The views of a scene show one set of named points, each view turned or mirrored, and shifted as a whole, with a little noise and some points left out.
In the rows, zero is written as 128.

Scene 1
View 1
fimu: [107 123 149 126 164 108 138 191 119 117  92 137 127 136  77 112 100 103
 131 150]
Vokes: [101 130 145 115 148  78 127 217 109 108 122 155 157 142  30 113 140  98
  91 175]
nubir: [ 97 131 157 117 148 122 112 188 114 110 128 149 133 138  30 124 124  97
  48 106]
mul: [118 129 160  92 149 129  86 159 142 118 122 137 125 113  59 130 120  85
  25  81]
kunav: [112 108 117  87 140 113  77 164 169 144 123 124 165 117  91 107 119 114
  56 127]
tulub: [ 94 108 141 138 156 148 115 182 125 132 117 136 124 137  86 110  98 125
 103 120]
suv: [ 99  96 146 116 137 160  75 178 116 130 141 140 119 125  81 125 143 125
  66 121]
saka: [104 107 151  95 131 134  67 177 116 120 152 151 133 120  48 131 166 101
  21 111]
tum: [145  95 173  51 155 140  34 126 139 122 112 129  86  69 129 148 163  80
  36 104]
tolad: [104  81 133 105 134 137  65 189 117 135 146 144 133 122  91 121 164 130
  76 166]
Tole: [ 83 109 130 140 146 140 119 199 123 132 126 135 145 150  66 105 107 130
 101 135]
gem: [127 104 147  71 145 132  53 139 161 135 116 122 130  92 110 124 133 100
  36  99]
bufeg: [ 76 127 138 140 141 154 113 185 134 127 142 135 144 154  39 109  91 124
  40  75]
rek: [115 141 186 119 178 140 123 150 123 100  88 131  85 125  71 135  87  75
  75  68]
pufu: [130  89 121  82 159 135  67 140 167 149  96 113 127  93 156 113 111 119
  97 131]
Malam: [ 95 114 179 124 144 140 102 201  80  97 139 156 104 135  33 138 155 100
  61 121]
nefad: [ 96 138 155 126 149 136 121 180 130 114 124 140 133 146  33 117  93  99
  46  78]
Raz: [120 109 140  82 150 144  67 141 167 140 113 119 129 100 111 119 113 107
  47  86]
podek: [100 129 197 126 155 128 124 201  70  84 118 161  85 134  28 140 143  80
  78 119]
View 2
Tole: [ 63 156  71 137 167 136 101 102 137 225 168 104 159  74  88 125 110 120
 165 195]
gem: [ 83 180  78  57 152 129  91  73 135 130 102 106 131  65 149 151 143 127
 115 194]
Malam: [ 94  93  68 114 158 102 113  99 104 211 169 113 132  98 129 148  80 144
 125 179]
nubir: [ 75 112  63 102 174 111  85  89 115 203 159 111 115  73  99 150  95 148
 136 187]
pufu: [ 76 213  87  86 149 155  96  90 145 133  95 108 188  61 136 131 165  83
 138 195]
saka: [ 81 130  59  94 151 109 114  63 127 177 149  88 108  79 149 158  97 160
 114 192]
rek: [113 115  99  64 177 111  55 127  98 193 120 168 128  80  89 136 124 112
 141 173]
Vokes: [ 33  95  41 149 170 125  93  77 104 196 174  85 167  54  82 154  86 117
 149 173]
suv: [ 80 158  74 115 154 127 113  86 139 201 158 100 137  85 127 137 107 139
 138 200]
Raz: [ 86 192  85  61 158 135  87  83 144 151 105 115 130  65 130 140 149 125
 130 197]
tulub: [ 82 162  82 110 162 135  96 103 136 200 145 110 157  77 104 128 123 116
 154 192]
kunav: [ 47 189  64  95 161 144  89  66 147 154 126  83 142  48 113 144 138 125
 140 197]
bufeg: [ 77 158  81  98 178 120  85  96 146 232 170 114  93  74  89 132 106 162
 155 205]
tolad: [ 68 159  62 136 136 128 138  73 138 181 152  76 174  85 159 143 111 124
 127 194]
podek: [105  65  71 115 164  99  96 115  84 212 161 137 147  98 115 146  76 125
 129 167]
View 3
tolad: [187 153 116 135 112 110  93 135 143 133 135 101 133 133 110  79 156 181
 144 103]
gem: [181 132  92 132 129  91 124  60 105 137 140 125 109 150  69  99 186 136
 133  48]
kunav: [211 153  89 110 100 106 119  97 109 131 137  91 107 158 101 112 158 140
 133  47]
Raz: [185 125  76 143 123 102 123  59  96 139 146 113 103 147  71 118 163 130
 135  59]
suv: [191 146 106 155 115 101 102 129 121 129 135  97 131 158  87 118 135 149
 142 110]
pufu: [180 125  73 133 114 135 115  38  93 129 144 105  81 107 104  85 172 151
 132  26]
mul: [186 133 122 141 135  84 124  84 104 117 131 115 119 176  46 125 160  99
 140  79]
bufeg: [205 145  95 166 109  92 113 127 103 124 131  83 133 194  64 168 110 108
 139 119]
nubir: [193 147 145 144 124  96 108 130 115  95 124  93 127 175  62 132 126  99
 146 112]
Tole: [199 149 105 161  98 128  97 142 112 105 128  67 120 147 109 134  99 137
 144 112]
saka: [188 151 135 132 132  69 110 129 134 131 135 122 141 181  61 103 168 133
 141 106]
tulub: [185 135  95 175 110 135  97 116 103 106 133  73 114 132  96 132 105 131
 143 107]
nefad: [198 140 119 159 119  99 119 116  98 102 126  87 121 182  54 158 113  87
 143 105]
Vokes: [210 177 169 114  99 120  93 165 130  67 111  66 117 150 108 110 118 113
 152  99]
tum: [150 113 119 139 158  93 117  38 117 138 144 153 109 122  53  62 211 140
 139  55]
fimu: [188 142 127 150 107 141  96 116 103  77 124  68 101 125 101 122 106 110
 149  90]
Malam: [173 140 163 167 139  95  96 143 134  95 123 108 144 157  61 107 131 115
 154 139]
podek: [161 134 184 170 148 110  96 137 124  69 116 105 134 142  54 110 120  90
 158 142]
View 4
Tole: [116 125 168 135 156 158 168 166 121 124 176 111 114  92  85  98  99  96
  97 139]
tolad: [ 83 106 174 153 133 164 160 123 135 113 138 170 120  60 110 112 114  86
 129 150]
tulub: [120 121 167 124 157 142 166 142 112 128 181  99 130  89  78  94  97  97
  94 162]
fimu: [132 138 170 111 146 143 159 149 123 144 177 103  95  75  87 109 125 105
  83 168]
nefad: [149 130 174 130 199 138 138 155 108 133 172  93 120  90 120 138  77 122
  56 147]
rek: [162 131 164  83 185 113 137 114 105 158 194  76 135  79  93 140  95 126
  43 200]
tum: [121  90 198 127 163  93 122  17 106 121 122 131 162  31 122 155 106  99
  93 232]
Raz: [140 105 212 149 179 101 143  72  98 107 142  82 138  70 103 125  94  83
  91 189]
Vokes: [122 144 161 126 143 176 152 176 145 141 154 151  66  69 124 138 136 123
  87 134]
podek: [124 133 121  81 166 161 133 143 132 171 185 152 137  65 114 152  93 140
  59 178]
nubir: [136 124 164 129 185 152 136 147 124 138 160 125 120  78 129 146  88 126
  67 147]
suv: [108 107 172 147 165 146 153 129 116 119 157 132 141  77 108 115  81  97
 101 150]
mul: [146 115 190 136 194 122 127 104 108 125 141 106 132  68 132 156  85 119
  65 174]
gem: [132  99 216 153 173 104 137  58 103 107 122 102 132  55 119 141 105  92
  97 192]
saka: [111 103 171 151 180 147 129 112 120 120 132 154 144  65 147 155  76 115
  89 152]
kunav: [129 111 219 169 160 123 153 107 113  98 127 102 101  71 115 119 115  86
 106 152]

In a view up to two points have been moved. Name them for each view, in the order of its rows, or write none.
view 1 => fimu, suv
view 2 => tulub
view 3 => pufu
view 4 => tolad
